Points on a hilly landscape, in no order, each with its height.
A ball rolls from a point to whichever of its 2 nearest points has the largest drop for the distance, and stops where none of them is lower. Distance is the straight distance between rows; heights are no part of it.
gul: [ -6  10  22  15 -31   5  10  10 -11  29   4 -11  -2  17  -8  -2  14  -2
 -31  15  11  -5 -18   1  22  -3   0   5   3   0 -16 -11   7  16   5   1]  (h 438)
bibo: [-15   2 -10  -1 -25   3   8   8   6   4  12 -25   2  25 -18 -15  11  -5
 -17  17   5   6   8 -13 -13 -16 -11  17  10 -10   2   4   1   3   1  -4]  (h 115)
bomiv: [ -4   9  11 -15   5  -6 -17 -18  -9  -5  15  -7   9 -15   5 -18   8 -18
  -7  13  -8 -13  -1 -17  -6  -5  -2   8  10   2   7  20  21  -5  16  -8]  (h 215)
bopu: [-16   0 -14 -19 -10   7  22  -6 -14  -6  -2   4   4  38 -14 -13  10  -1
   0  -7   7   5   4  -6 -12 -18  -8  27   2 -16  -1   1  -3 -17 -12  25]  (h 285)
tela: [-10  -3  -1  38 -11   0  11   4  23   0 -20   5  14  29 -20 -12  -3  12
  -6   5  11   1  12  14   7 -15 -13 -16 -18  -6  -4 -17   0 -12 -15   8]  (h 217)
noze: [ 18   6   7   0  27 -16   8  -8  11  10 -13  19  -5  -6  26   7  -1   5
   5 -27  -4  10   5   1   5  10  14   9 -16  25   7  15  20  -9  -1   5]  (h 490)
Rivok: [ -5  -7 -17   0  -8 -16  -3 -10  16 -30  18  -6   9 -21   7 -19  -1 -17
  18  12 -17  23  -9  -9 -11   5 -13  -4  -2   6   0  30   2 -26 -13 -15]  (h 310)
dop: [-15   0   2  11  -8  10 -10 -15  21   3  -2  -6  10 -18  -7 -15  -5 -12
  -7  14  21  -2 -13  14  -1   1 -20 -28  -7 -16 -27   2 -20 -17   0 -17]  (h 187)
Gak: [-11   3 -10  13  -2 -34   1  22  -8  -5 -18  10  -7 -13   4  -4   6  26
  -3  -5 -13  14   2 -22  19  -5   7  -1  21  21  11 -23  14  24 -10  18]  (h 532)
Mibel: [ -7   0  -4  11 -19   6  20   1  11  12  -9 -12   7  37 -11  -8  10   4
 -23  13  14   0  17  -6   6  -6 -13  11 -13 -10  -5 -14   6  -7   4  -2]  (h 160)
tid: [-15  11 -35  23 -21 -12  13   6 -10  11 -19   4  24   1   9  -4  16  21
   3  -4   9  -2 -22  -9  15   9  -4  -2   8 -17  -3 -23   8 -19  10  12]  (h 489)
dut: [ -6   5  22 -13   4  29 -12  -9   0  -2   6  -5  -6   8 -27 -29  -8 -11
 -18  17   4  -5  -9   6 -15 -28 -12  -2   2 -10 -10   2 -20  -5   1   5]  (h 180)
Sedo: [ 24 -11  22  -8  11  11  11   2   2  10 -21   2 -21  19   0  19 -14   4
   4  -8  -5  -4  19   3   7   6  12   6  -7  10  10  -9   1  14 -12  14]  (h 613)
namir: [ 14  -3  -9   5  25  -6  -6  -2  19   8  -5 -22  -8 -27   5  -6 -26 -17
  16  14   3  14   2   1 -12  25   2 -24  14  -4   8   0  -7   8  16  -7]  (h 776)
nen: [ -8  10 -12  10   3  -1 -10  15 -23  11  -1  13  20   2  -2  -6   5  27
   6 -22  20  -5  -6  15   5  -7  -5 -17 -13  -8 -16 -22  -5  -5  11  14]  (h 551)
kuged: [  1   4   0  -7 -17 -10  -5  12   1   9   9   7  -5   0  -3  10   4   6
   5 -15  -5  15  -5   9   6   0  14   8   2  29   0  19   2   8 -31  12]  (h 432)
togud: [  1  -8  -8   7  -6  -9  -9   7  -1   3   2   1   5 -16   5   0 -15  -5
  31 -15   2  22 -13  12   7  31   3 -28   7  -5 -22  -2 -12 -21   2   5]  (h 606)
neno: [  6   8  18  -4   9   4   0  -1   2  10  -3  13   3   8  -8 -13  -2   0
  -2 -17   2  12  -5   6   5 -10   9   1  -5  21  -4  19   4  -7 -35  28]  (h 478)
Bibi: [  6  -4  -2  15  -9  -1 -13  19  20   0   0  -4 -12   1 -14   6  -6  16
 -16  15 -13   3 -21  -2   0  -7  -8 -22  10   4  11 -18 -16  23 -20 -12]  (h 535)
Seme: [  5  -7   9   9  31   0 -18  -6  -7 -23  -4  19   0  -3 -12 -15 -15  -1
  10   6  -8 -11   8 -14  -2  -9  -5 -13   0  -9  12 -20  -5   9   6   0]  (h 347)
pid: [  5 -10   3 -22   3   8  16 -22 -18 -14  17  10  -7  -3  14  37   4 -16
   6  -3  -2  -2   5  11  12  19  10  20 -20  -6 -19  38  -2 -10  -9 -10]  (h 242)
nuki: [-17   7  -4 -16   0   4  -5 -19 -20 -25  12 -11   9   2   1 -15  11 -10
  -2   6 -11 -12  21  -8 -16 -13 -11  10  -6 -10   5  25  18 -12  20 -15]  (h 255)
koma: [-25  17   4   9   6 -19  -5  10 -17   2  -1   7  28  -4  10   2  -1   9
  13 -17   6  -4   0  31  -9  -2   4 -36   6   3 -11  -6   1 -12  15   0]  (h 583)
lat: [ -9   0   5 -12   9  -2   3  12   0  -5   0   1  10  -1  10  17 -13  -4
  30 -18  -3   7   4  37 -18   2   1 -29   6   0  -9  13 -13 -16   3 -10]  (h 622)
Duk: [-18   9   5   9 -17  17   3  -6   1  20  -6 -11   0  -8 -17 -27   8 -21
 -15  14  33  10  -2   9   4  -3 -26 -14   1 -21 -27  -1  -7   1  26 -10]  (h 148)
Rodo: [ 10 -18 -14  11 -23  -7  -8  14  25  -8  10 -16   1  14 -10 -12  -3   0
   3  12 -20  11  -6 -20   0  18  -3   3  -4  10   5  -8   2 -15 -17   1]  (h 439)
Tetev: [  5   5   1  17   3  -5   8   7  35  25 -21  -8   5  -9  11  12   5  13
 -15  11   4   5 -11   2  16   3   5 -26   5  15  10   0  11  22  -3  -7]  (h 404)
Varo: [ 10  13 -13  -1  28  -7  15  -8  13   2 -21   4 -10 -28  21  10  -6  -4
  13  -2  -3  14  -7 -15 -15 -12   2   6  33  13  24  20   9  27   4  -2]  (h 330)
lape: [  6  -8  30  10  -3  10  13 -32  -2   4 -17  10   5   6   0   1  -4 -10
 -23   4   2 -20 -13 -12  23  -4   8  14   6   1  -3  -5  -1  -6 -20  13]  (h 558)
Fize: [ -3   0 -22  -8  -1  11   4 -12 -21 -14  12  16   1  -7  15  15  14   5
   4   1 -13 -25 -29   7  -6  -7  -8   8  14 -26   1 -14  -3  -7  22 -17]  (h 355)
bonor: [-18  15   3  11 -13 -14 -19  12  10 -14  12  -2   0   1 -21 -21  10 -11
 -20  14   6   8  29   1  -3 -16  -9  -2 -27   9  -6   7   5   6  -9 -12]  (h 35)
zisiv: [  7  -3 -22 -12  15   0   0   0   8 -16 -12  -3 -29  -6   4  11  13  17
   1   9   4 -13  30 -10 -17 -11  -1  19 -10  -2  26   0   2  31   5 -16]  (h 147)
retu: [ -5 -14  -4  17 -16 -14  -5  14  23 -10   5  -3   2  -8 -11  15  -7   1
   4   6  -5  10 -10  10   5  10   2 -23  -2  11   1  -4 -18  16 -39 -16]  (h 584)
moz: [  1  -1   0  14  -3 -19 -19 -19   5 -11  19  -5  18 -28   1 -19  -4 -18
   1  14 -13   2 -22 -15  -1  11  -5 -10  13   3  -1   4   6 -16   4 -10]  (h 261)
Bur: [ -8 -15  -3  -4  20   1   1   2 -14 -27  -5  23  -9  -4  -3 -13  -7  -8
  27  -9  -2  10  15  -1  -5  -5  -9  -3   0 -11   1  -8  -2   2  -1   9]  (h 283)
guze: [  6  -4   5 -12  -2  -6   6   4 -25  -8  33  24  -3   9  20  38   1   2
  12 -19  -8   2 -11  23  14  17  13  20 -11  -1 -13  21  -1 -24  -4  -4]  (h 318)
dafa: [ 18  20  -4  -9  12   6 -18   4   1  12   5  13  -6   4   2   7   9  26
  -8 -16 -16 -12 -18   6   0 -23   3  13 -13  16  16  -2   1   6  -9   2]  (h 299)
Bok: [-13   4   1 -12 -20  -6  -9  25   8   7  17 -26  -2  27 -14 -21   6   3
  -4   0 -10  20  23  -9 -19 -12  -2  10  12   8   4   5  10  -2   7   8]  (h 69)
zona: [ -8   3 -31   9 -17   0  -1   7 -17  -3   2   6   9   8  -3 -10   6  20
  15 -10   4  -1 -18   5  -4   1 -12  -1   0 -22  -5 -25  -5 -23  14  10]  (h 521)
Ganik: [  6   8  26   3   6  -2   1   1  -1  12 -29  -3  -2   3  -7 -15 -10   8
 -16   0 -13  -8 -13 -24  12 -18   8  -2  27  14  15 -10  18  14  10  30]  (h 570)
gubul: [ 25  -5 -11   6  23   0  -4  -4  10  -7  -1  10   1  -2  25   9   3  15
   4 -11 -14 -11  -2  -7  -2   1  -4  11 -14  -1  17 -13   7 -12  17 -15]  (h 505)
boko: [ -9   2 -16  -4 -31   7   6  -6   4  -1  11 -12  -3  11 -12  -8  18  -1
  -8   6  -8   1 -23  -1 -13 -19  -7  15   8   6   7  11  -3  -8 -22   7]  (h 172)
gobo: [ 21 -16   3   9  28  16   5 -22  12   1 -11   5  -4 -15   0   4 -14 -15
  -3  10   4  -8  -7  -5  12  20   8  -9 -10 -13   7  -9  -9   3  -8  -5]  (h 449)
Puna: [-10   3 -28 -17  21   0  -6   9   8 -21  -6 -16 -14 -24   2  -6   1   3
  16   8  10  16  18  12 -30  -7 -17 -18   2 -10  15  13 -12  16  13 -14]  (h 712)
Kanin: [ -5  -5   0  -8  -4   2   6  -4 -21  -1   3  10   9  -7  13   4  -1 -18
  21 -17   2   7 -18  11   3  13   5  -4  24 -10 -13   6  -7 -16   5  11]  (h 641)
Kulok: [ 19   4 -22  -5  22   4   5 -12  15  -8  -2  10 -31 -24  13  16   1   1
  13   9   0   0   1 -15 -10  -5   3  24   6   2  29  15  -1  33  -2 -12]  (h 234)
lagi: [ -2   3  -9  13  34  -8   1  10  27   1 -22 -17 -12  -6   1  -1 -14   6
  -7  13  18  11  28  14 -18  -3  -7 -29  -7  -5  14  -9  -1  22   8  -7]  (h 705)
tokom: [-11 -13  16   2   0 -32  10 -12   2 -25  -7 -16  -6 -20   6   2  -5 -15
  -5  -1 -10  -4  40 -22   0  -4  14  16  16  25   4  13  12  20   1 -12]  (h 197)
baso: [  7  12  -8  -7  22  12 -13  -5  -2  -3   0  21  -6 -13  -7  -4   2   8
   2  -3  -7  -3 -36   8 -11 -26  -9  -1   3  -4   8   2 -12   9 -17   6]  (h 216)
girom: [ -9  -2 -24 -10  -5   3   5   0   2 -12 -11   7  -3   9 -13 -17  10  -5
   6  -4   2  16  -9 -16 -11 -14 -11  14   8  -7  -1   9  -5  -7 -19  19]  (h 235)
keka: [ -6   1   6 -10 -10 -16   6  13 -28  -6  20  27 -10   6   2  24   1   5
  11 -21 -11   2  -3  15   9   5  19  19  -2  18  -9  13   1  -1 -28  14]  (h 384)
rek: [ 13   3  13   6  33  -3   6 -15   5  10 -35  -3  -6 -12   6 -13 -15   5
  -6   3  -3  -7   2 -20   6  -5   8  -6  23  -5  13 -11  17  14  20  15]  (h 571)
pelas: [-10  30  19  -5  -5  15 -17   9   1  29  12 -13  -5  -1  -6 -11   4  -3
 -23   7  12  -6 -17  20  -6 -20 -14  -8  -6  -4 -14   5  -6   8  21 -11]  (h 495)
Nilup: [ 18   2  -3  12 -14  -3 -10   4   1  -1  23  -3   8  33  -3  10   4  19
  -1  -1  -5  -9  -1   7   0  13  -1   1 -31  -2  -4 -12  -4 -37  -2 -10]  (h 575)
roz: [-22  -1   0 -28 -19  11  -5  15 -18 -10  19  -7 -10  10 -21  17   5  -3
   0   2   9   6  33  10 -11 -15   8   8  -7   2  -2  22 -14  24 -16  -3]  (h 746)
fil: [ -7  -2   8   3   5   1 -22  -2  10 -17  11  -8 -10 -14 -22 -28  -3 -27
 -10  24  13   8  29 -14  -5  10   0  -5 -16   0  -5  14  -2   7  -6 -14]  (h 74)
tilun: [ -4  11  13 -19  -1  32  -9  -9  -3  13   8 -12  10  11   4   8   2  -3
 -14   6   1 -25  -4  16 -13 -17  -5  -4   6  -5   2   7 -10  -2  19 -14]  (h 529)
Pozi: [  7  -9   6  -3  -6   8 -10  -9 -23 -17  32   1   1  21  -8  -3 -12  -1
   9  -3 -10 -11 -13  15   1   5   1  18 -23  -8 -11  -2  -6 -46  -3   0]  (h 609)
kiv: [  0  20  -1 -33   2   5  -9  15  -8   4  17  -3  -7   4   2  14   0   7
  19 -11 -11   0   6  15 -23 -14   0   4   8  15   5  36   0   3   4   1]  (h 797)
vil: [  8  -7  -4 -15   5  23   4  -9 -10   7  -4  -9   5  25  -9 -20  -1  -5
  -1  -9  12   2  12 -14  -1   4  -6  19  -4 -19  -8  -1   5 -24  12  25]  (h 336)
Vosi: [-14   9 -27   8   5  14  14  -5  24  10 -17  -3  15   3  -3  -9  12  15
 -12  -3  15   6 -16  11 -13 -24 -24 -13   2 -16  -3  -6  -6 -10   9  -3]  (h 791)
povo: [-12 -11  -8  13  15  -3   0   1  18 -19 -13   0   7   5 -13   2  -6   5
   0   4  13  -4  36  16 -10 -11 -14 -22 -20  -9   9 -16  -5   9   3 -17]  (h 657)
lefuv: [  8  18  15 -11   0  11 -18  10  10  11  12 -13 -12  21 -20 -28  -8   9
  -9  -1  -7   4   2   7 -18 -20  -9   1  -8   9  -3   5   1  -7   6  13]  (h 127)
dukan: [ -4   2  -8 -12  22   0  -3 -13  -5  -6  -9  -1 -12 -33   2  -8  -5 -24
   7  12   9   6   4 -15 -12   0   1   0  23  -7  15   8   3  29   5   8]  (h 277)
sovid: [  8  14 -12 -12   0  -5  -8  15 -11   9  -2   8 -13  16  -2  -9  14  20
  -4 -11 -14 -10 -12 -17  -8 -19  -3  23   8  10  15 -14  12  15   9  17]  (h 362)
bik: [  6 -17  16   1  -7  30   5 -11  -3  11  -5  -2  11   9 -13   5 -14 -15
   5   4  13  -6 -17  17  10  20   2  -9  -3 -19 -17  -4 -27 -19  -6  12]  (h 670)
Ran: [ 17   7  -5  12  27   4  -2  -1  13  22 -24  -1   8 -12   4 -12  -5  19
  -4  -4   1   1 -22 -15  12   5  -5 -15   5  -3  11 -18   8   6  24  11]  (h 520)
Dasu: [-16   7  29  -8   9 -11   2   1   1   4  -5  -8   7  -6   4   5  -7 -11
  -1  -7   8   4  33  12 -12 -10  18 -14   9  28  -5  25   9  13  -8  -1]  (h 36)
viz: [-23   9  -1  24 -24 -21  24 -11  -9   6  -8   6  29   8   6   6   8   2
  -6  -5   6  -5 -17   0  15   0   7   0  19   1  -7 -14   7 -20  -7  12]  (h 448)
Bekez: [ 19 -19 -17  16 -14  -1   1  10  13   0  -5 -11  -2  20 -12 -16  -5   6
  14   7  -4  17   8 -25   9  32  -9  12 -12  -7   4 -21   6 -19   0  18]  (h 398)
Bufot: [  5 -17  12 -10  -3  10  16  -7  -7   8 -13   1  -6 -10  11  15 -10 -20
   8  -5   0  -2 -10  -5   8  18  16   2  29  -5   1 -10 -11  10  -7  14]  (h 682)
dib: [ 12   0 -28   9  30 -12   9   5  20  13 -24 -24 -18 -17  10 -10 -19   0
   5  17  17  18  13  -4  -9  23   8 -11  -5  -8  10 -10  13  19  16   2]  (h 748)
tov: [ 16  -1  11   2  14  -6  21 -12  21  12 -31   3  -9   5  10   8  -1   7
  -9  -7   4   5  12  -2  -2 -14  14   6  -8  20  14  12  11   8 -19   7]  (h 556)
lod: [-10   3 -14   0   2  -8  -2 -20 -30 -37  17  14   8  -2  15  -8  12   0
   1   6 -16 -24   0  -2  -9  -8 -13  14  -9 -18   8  -2  11 -19  19 -12]  (h 298)
Gife: [ 11  10  -8  -1 -19   2  -4  20  -8  20  -2  -4  -5  30  -6 -10  16  36
 -17   1  -5  -9   0 -20  13  -2  -5  15  -7   5  10 -23  11   4   9  20]  (h 325)
Tili: [ -3  -4   8 -11   0   1 -15  -1 -17 -18  29  17 -13 -26   6  34  -1  -5
  11   7 -20 -20  -6  10   6  10   6   9   0   6   0  13  -8  16 -10 -27]  (h 539)
Nup: [  6 -25  18  -7 -16  15  15   3  -8  11  -8 -11  -7  17 -12  14  -9 -13
  -1   4  -6   2   6  -7   8   7  12  10  17   0   4 -17  -9   9 -17  10]  (h 659)
puve: [-10  -3   6 -13   5  18 -10 -10  -9  -7  -1   6  -2 -18 -18 -11  -5 -19
  -2  12   8   2  -6  -6  -9  -2  -1  -3  12  -5  -5   7 -14  20  -5   6]  (h 230)
bazim: [ -1  23 -11 -23   5   8 -10  -1 -22  14  22   3   4   6  16  16  11  14
   5 -23  -1  -9 -11  19  -5  -9   4   7  -8  -2  -5  18   4  -8  15  -1]  (h 828)
Mes: [ 26 -17  16  16  19   3  15 -31  14  -1 -24   4 -10  -5  -5   0 -15  -9
 -12  10  -3   0 -14 -26  17  11  12   3   5   1   9  -4   4  -3 -19  10]  (h 504)
tizar: [  4   6  -5 -32  -4  17 -22  13 -11  -3  17  -4 -23  -5 -23  10   4   6
   7   1  -4   2   9   9 -10 -10  -1   6  -6   6   0  11 -13  14  -4   1]  (h 770)
Gunod: [ -7  -2  -3  -1 -16   8  -5   3  21  13   5 -27 -13  -5 -17 -19   3 -24
  -7  27  22  22  17  -7  -6  14 -18   1  -6  -8 -17   9  -8   6  13 -17]  (h 112)
Luga: [-10 -20 -12   0 -15 -17  27   6  -8 -43  15  15  -5 -12  17  13   9 -10
  13  -6 -18   7  16  -4  -5   0   2  24   2  -4   2  18  -2  13 -14 -21]  (h 198)
mogud: [ -4  -5   3 -11  -8  -3   7 -32 -26 -11  11   7   8 -22  24  27  12 -17
  -5   2   0 -18   0  -4  11  17  13  11  -2 -12 -12  21   6  -2   4 -21]  (h 179)
Venas: [  6   7   7  15 -17   6 -21   7  -7  20   6  -9  12  -7 -11 -27   1  12
  -6  11  10  -8 -21 -11  28  23  -7  -3 -14 -13 -21 -24   1 -17  26  12]  (h 262)
Vebat: [ -9   6 -35 -17  11   5  -2   6  13  -4 -12  -5  -2  -5   3  -5  10  11
   6  -6   9   4   9   2 -19 -19 -20  -4  -7  -9   9   4  -4   4  15  -8]  (h 750)
Noso: [ 24 -21   4  16  23   5  -7 -10   7 -23  -3   4  -4 -10  -7  -5 -24  -8
  21   7  -5  -5   5  -7   7  24  -5  -6 -14 -17   1 -26 -12   1   6  -6]  (h 400)
lituk: [  2 -16   9  -1 -23  26   7 -18 -16 -11  15  -5  10  25 -16   2  -8 -17
   5   7  -1  -5 -16   8  -1   6  -3  11  -3 -14 -17  -3 -16 -36 -19   8]  (h 640)
Nalo: [ -8  -5  13  -8 -10  16  10   0   1  13   4  -1   4   8 -10  13  -2 -15
  -1  -2  26   5  12  18   0   9  11 -15 -11  -4 -17   5 -19  -1 -11  11]  (h 698)
Nik: [-10   4   2 -21  -9   6   8   9 -14   3   9   5  -5  22  -9  13  13  -1
  -6  -5  28   6  36  14  -3  -2   6   2 -25  -2 -16  16  -7  11 -10   4]  (h 724)
rav: [ -2   9  27  13  16 -14 -10  -4  -3   7  -9  20  13   0  -2  -6  -9   3
  -7 -12  -3  -2  -3  10   6  -2  14 -19  -9  19  -4  -8  13  -9 -15  14]  (h 523)
bafel: [ -9  -5 -14  -6  13   1   8  14  15 -20  -9 -15   0  -6  11   8 -10 -10
  26   1   2  12  28  24 -33   5 -11 -23   7  -7  12   5 -12   3   3 -15]  (h 671)
Ped: [ -2  -8  16 -13  -2 -15  17 -13   0 -13  -4 -10  -7   2  12  20   4 -13
  -1  -4   7  -4  46   3  -1   7  16   5  -9  18  -2  25  17   0   0 -10]  (h 120)
Saso: [-10  -1  -1  -6 -17  20  15  -7  -9   9   5 -11   9  38  -1  20   5   7
 -15   1  11 -21  -6  16 -12 -15  -3  -1   6 -21  -9  -2 -10  -3   4  -7]  (h 564)
zar: [ 13  -3  -9   4  26  -3  -7  -2  -5  -8  -9  22   0  -5   2 -21  -8   4
  28 -25  -2  22  -5  -4   3   4  -5   2 -11  -4  -9 -12  -1 -27   4  23]  (h 206)
vigal: [  5 -25 -10  20 -29 -19  13   9  22  -7   0 -12   7  21   7  22   3   7
  -3   4 -19  -7   1  -7  11  18   3   4   2   9   8 -20   3  -5 -19 -19]  (h 496)
dibim: [-24  -4   1  11 -25  -2   4  -3  21   2   3 -16  14 -15  -5   0   5 -17
 -16  14  19   9  -7  11  -4   2 -10 -22   8  -2 -19  10 -15  10 -16 -22]  (h 231)
leg: [  5   5  -4  15  -7   1  -4  12 -19  15  -8  -3  11  10 -11 -15   2  31
  -7   6  12 -11  -9 -21  25   8  -2   8 -11 -13  -6 -36  11  -6  24  22]  (h 287)
Lal: [ -4  14  34  11 -18   6 -13  12   3  25  14  -3  -3   1 -15  -5  -1  -9
 -19  18   4  -2 -16  12  11  -4   0 -14  -2  12 -14  -4  -5  17  -8  -2]  (h 466)
fepo: [ -9 -17 -11   1  -6 -21   9  22  -2  -5   4  -1  -8 -13  12   0  -3 -16
  19  -8  -4  24  20  -7   1  20   8   4  11   7  -2  -2  -1  11  -2  -1]  (h 317)
Geruf: [-10 -20  -4   0  -4 -21  21   7   8 -22   3  -6  -3 -16   8  -4 -10 -16
  15  -2 -19  15  16 -11  -4   1  10  14  26  19  13   5  -2  22 -14 -15]  (h 263)
Vazit: [ 14 -10  -6  13 -14  -8  -8  11   6   8   7 -11  14  20   9  19  -1  14
  -2   4 -13 -11  -1   0   8  23   6  -5 -11   2   5 -19   5 -14   9 -19]  (h 543)
lam: [ -4   1   0  -5  -4  -6  -5   7  10 -11  -4 -10 -11  11  -5   9  13  14
  -7   7  -5  -8  26  -6 -11 -20   0  11  -7  12  14   3   4  20  -5 -13]  (h 82)
dutok: [-15   4   6   4 -20  -7 -19  16  10 -19  23 -15  -1   6 -16  -4   9   6
 -12  20 -10 -13  16   5 -18 -24  -3  -1  -5  12   8  10  -2  14  -9 -25]  (h 78)
pivul: [ -3  25  -6 -14  -1   1  -6  -3 -26  27  15  -3   5  12  20   9  18  20
 -18 -17  19  -9   8 -11   4   5   6   8  -5  -6  -8   4  13  -1  29  -4]  (h 854)
mor: [ 12   2  23  -1  10  -4   7  -2 -11   6 -21  12   0  -2   7 -16 -13  -4
   5 -11 -16   9 -17 -16  12  -3  11  12  26  14   4  -6  18  -5  -4  37]  (h 522)
rane: [ -5  -8  -2   2  23   7   6 -16  -2 -12 -10  12   7  -4   3  10   1   7
  -3  -6  14 -16  23   7  -5  -5  -2  -9 -27 -12   3 -11  -5   1   4 -12]  (h 616)
tik: [ 15   5  -4  -8  17  -6 -31  14  -3  -7  25  19 -17 -14   3   5 -10  16
  23 -20 -16   8 -22  17   2   5  -5 -13  -9   7 -12   0 -16 -12   2  -1]  (h 536)
Davu: [  4   4  -6  -6   7  -1  -1   9 -14 -16  17  18   1   0  26  12   0   7
  16 -13 -27 -21 -22  19 -16 -10  -5   2  13  -6  11  -1   3 -11  22 -15]  (h 416)
Zopop: [ 20 -13  16 -11  10  10  14 -18 -12   1  -9   0  -3  15   8  -4  -9 -18
  11 -12  -4   2  14 -19   6  19  12  25   2  -4   0   8  13 -27  18  15]  (h 395)
lom: [  4  13  -1   1 -15  13 -13   4  -3  37   2  -9  10  -9  -2  -3  12   9
 -16   0  18   3 -32   1  21  16  -4 -17   0 -12 -16 -12  -8  -2  20   7]  (h 229)
tupu: [  0   6   3  11  -4 -14 -14  15  -1   6  -1  12  -4  -8  -7   7   5  17
 -13   6 -10  -5 -12 -10  14  -3   5  -8   5  15   9 -15  -1  27 -14   8]  (h 488)
Karu: [ 11  25   7  -9  29  -7 -12  -8   5  13  -3   9  -2 -23  20   4  -4   4
   4 -20  -7   2 -11  -8  -4  -4  12   2   8  19  15  20  18   9  10   1]  (h 419)
nof: [ -6  -9  -3  -5 -20 -17  21  -5 -23 -16   3  12   0 -15  24  21  12 -16
   6  -6  -9  -3   0 -14  14  16  13  22  17  -2  -5   7   6   1  -4  -5]  (h 111)
Beg: [ -2   5   6 -29   1  14 -10  -4 -29 -18  23   5 -17 -21   5  18   9 -12
  12  11 -22 -20   2  -3  -9 -10   1  21  12  -1   8  27   1  18  13 -11]  (h 579)
Res: [-11   0  18  25 -22  -6  21   5  32  26 -13 -16  21  13  13  15   0  -1
 -21   8   3   7   5  12  12   2   5 -21   0  14  -7   2  12   4 -15 -18]  (h 340)
rivur: [ 26 -13  -9   1  29  -1   4 -14  15  -4  -8   2  -8   2  10   5  -4   7
  -2  -4  -1 -14  24 -10  -1   6   8  19 -39  -4  14 -16   3  -4  11 -11]  (h 561)
kasaz: [-13   5   6  26 -34 -14  20   3   7  20 -10  -5  14  10  -2 -11  11   3
 -31  13   1   2  -9 -10  26  -4   2   4   9  10  -6  -5  21   3 -12  11]  (h 401)
pap: [  1 -18  -9  13  -6 -14  -3  17   2  -4  -9  -5  -1  -1 -10 -15  -7  -6
  19   2  11  19  19 -10   8  29   8  -8  -5  -3  -1 -15   2   4   2  11]  (h 358)
Fen: [ 20 -10  30  -5  10  -6   6  -2 -20   1   2  18  -6   9  17   1 -14 -16
   9 -18 -16  -1   1  -8  15  12  19  21  16  11   2  -2  14 -20  10  21]  (h 458)
Dobav: [  6 -10  -2   6  -2  -3 -21   8   4  -7  12   5   2  -9 -10   4  -8   5
  13  -8  -4   9 -14  15   9  17  -3 -30 -14   2 -12  -7 -19 -13 -15  -6]  (h 576)
ziloz: [-20   7 -11  11  -8   7   2   8   1  26 -14  -4   4 -11  -9 -16  10  -2
 -17  11  32   9  -4  -3  12  10  -8 -17   0 -16 -11 -11  -2  18  15   5]  (h 185)
Kani: [-19   3  13  11 -16 -12  15  -2  28   8   0 -21  13 -10   8  11   5 -12
 -16  10   1   2   6  -1  -3  -3   5  -5  15  20   1  16   1  17 -16 -23]  (h 284)
tusos: [ 21  -2   3  -1  10  -3 -18  14  -4 -14  31  19 -12  -8   8  19  -3   6
  16  -4 -33 -10 -23  10   1  -2   1   1   4   7   7   2  -6  -3  -3 -10]  (h 484)
kig: [  6 -11  18  10  -7   7  20 -16 -20   7 -24  13   8  12   1  15   0   3
  -6 -12  21 -18  -9  -1  25   6  12   9   0  -5 -10 -16  -1 -15  -6  17]  (h 597)
sut: [ 13   8  -6 -11  28   7  -3 -10 -10  -7   3  22   2 -10   6 -12  -1   4
   9 -22  -4   2 -27   8  -4 -14  -5   9 -12  -3  -4   7  -2 -21   2   7]  (h 128)
Feza: [ 10  21   2  10  16  11  -4  -1  30  36 -20 -10  12  -4  11   2   6  18
 -24   7   2  -7 -19   4   3 -10  -5 -13   8   0  16  -1   5  15  16  -3]  (h 462)

For each start below, name the point where the ball stops.
kiv: Dasu
vigal: Dasu
lape: sut
Vebat: kasaz
Nup: bonor
Kanin: bomiv
Beg: bomiv
mor: Bok
rav: nof

Call two points neighbours if one is among the 2 nearest of the other. Go from one point of each pair to the other, from neighbour to neighbour, staying as low as possible. Name the highest point that can't be avoided.
Bok / Duk: Varo
sut / bomiv: Rodo
nof / Duk: Kani
nof / Dasu: Geruf
Duk / kasaz: Saso
sut / Bok: sovid
